A landscape with many peaks, sampled at points; each row gives a point and its height.
From any point a climber steps to the highest of the 5 points nearest to it. It stops when none of these is higher. Distance is the straight distance between rows; heights are no part of it.
K279 height 174: 0	24	-26	-14	-2	-1	-9	-11	9	-5	-4	-5	-14	9
K120 height 805: -5	13	17	20	2	2	11	-27	-23	8	7	-6	11	0
K467 height 473: -11	-1	-11	-22	26	-7	1	-32	10	12	17	19	14	23
K204 height 474: -8	6	-3	-11	18	-4	7	-34	-1	11	14	11	13	16
K326 height 694: -7	-6	14	3	17	-5	14	-30	-5	12	12	16	25	9
K299 height 675: -8	30	-26	-8	5	0	-12	-41	-20	16	7	-12	-21	16
K857 height 615: -4	-12	8	-6	20	-6	11	-22	10	6	6	20	25	11
K57 height 492: 12	16	12	25	-19	1	-7	12	-9	-15	-6	-21	0	-12
K477 height 514: 5	33	12	29	-17	-5	-19	-12	-22	-9	1	-38	-16	-11
K176 height 758: 8	-10	27	28	-9	11	7	18	-7	0	-3	16	29	-17
K393 height 350: 5	0	11	10	-4	1	7	-1	-1	-5	-2	4	13	-5
K87 height 768: -5	29	8	25	-5	-4	-1	-29	-33	11	6	-24	-11	0
K904 height 566: 0	16	6	17	-4	2	5	-17	-12	1	-1	-9	6	-1
K792 height 627: 3	-17	22	8	7	0	12	-2	3	2	4	22	36	-3
K219 height 367: 2	-51	20	-11	6	5	9	38	19	7	-6	30	23	-11
K262 height 398: 0	-32	4	-20	15	-7	11	11	28	3	-5	26	19	4
K243 height 383: 5	39	-4	15	-13	-6	-25	-14	-11	-12	-1	-40	-27	-6
K253 height 459: -11	14	-15	-12	20	-1	0	-43	-11	20	15	4	-2	20
K986 height 878: -7	15	-3	-2	14	-1	5	-37	-16	15	13	-1	2	11
K709 height 423: 5	-19	10	-1	4	0	10	9	14	0	-3	19	21	-3
K947 height 513: -10	14	-24	-22	19	-1	-5	-38	2	12	13	9	2	22
K476 height 405: 0	-3	-11	-19	14	-2	6	-8	20	-1	1	15	9	10
K982 height 531: -7	-13	-5	-25	26	-10	4	-19	25	6	11	24	19	17
K800 height 406: -10	-23	-29	-39	-6	3	4	39	28	-14	-15	1	-39	7
K121 height 590: -13	32	-40	-18	3	1	-24	-38	-11	12	5	-8	-25	19
K186 height 342: 6	-45	22	5	-1	13	7	44	6	6	-7	28	23	-21
K513 height 543: 9	-23	20	10	-2	7	10	22	7	1	-4	23	31	-14
K370 height 26: 1	27	-7	6	-7	-2	-7	-13	-5	-7	-3	-20	-11	1
K766 height 321: 15	19	7	19	-23	-3	-16	22	-3	-21	-6	-33	-17	-14
K805 height 834: -11	2	33	30	5	-3	25	-32	-43	23	17	3	18	-2
K17 height 808: -12	20	-38	-26	12	1	-14	-42	-3	14	11	4	-10	27
K689 height 427: -2	-18	-20	-35	13	-6	6	9	33	-3	-4	23	0	9
K554 height 403: -9	-55	7	-30	15	-2	12	31	32	5	-7	31	8	-1
K852 height 824: 3	9	32	41	-14	7	6	-3	-27	3	4	-2	24	-13
K722 height 360: 5	-27	5	-4	-7	6	10	37	14	-8	-12	13	5	-12
K696 height 688: 8	11	17	28	-18	6	1	7	-14	-9	-6	-10	9	-13
K671 height 580: -3	41	8	29	-9	-8	-24	-26	-38	5	6	-46	-32	-10
K717 height 275: 3	-3	-12	-12	0	-3	6	7	18	-6	-7	7	1	3
K955 height 462: -2	2	-38	-40	6	-1	-3	8	30	-6	-7	10	-17	12
K78 height 400: -2	-39	-2	-18	3	2	12	32	23	-1	-11	19	1	-5
K795 height 651: 14	-22	30	32	-14	21	2	52	-14	-1	-6	16	25	-30
K8 height 362: 8	15	-19	-7	-11	-3	-9	14	10	-16	-11	-20	-19	-2
K295 height 442: 18	-4	10	16	-33	0	-23	53	0	-27	-7	-37	-32	-20
K355 height 647: -5	38	-12	12	-4	-4	-22	-34	-29	8	3	-35	-32	0
K885 height 446: 9	-11	-2	3	-25	4	-12	54	7	-27	-12	-29	-36	-15
K529 height 454: 13	-10	3	10	-23	5	-7	50	3	-21	-14	-16	-18	-14
K320 height 507: 13	-20	12	20	-20	11	-1	50	-3	-16	-13	-3	-3	-21
K174 height 743: -14	-4	13	-1	31	-12	15	-44	-19	28	24	14	18	19
K797 height 553: -4	16	-38	-35	11	0	-11	-17	16	1	3	8	-11	20
K651 height 830: -5	14	28	36	-7	0	12	-21	-36	11	8	-10	10	-8
K154 height 436: 9	2	-14	-6	-16	-1	-8	33	14	-22	-13	-22	-28	-6
K908 height 409: -9	-34	-17	-35	-1	2	9	35	31	-6	-12	15	-20	2

For each start below, name the point where the climber stops.
K982 | K986
K87 | K805
K529 | K805
K908 | K17
K393 | K805
K722 | K805

Two climbers start at each pair of points below. Name the first point that both come to, or write never.
K671, K243 | K87
K355, K57 | K651
K370, K476 | K986
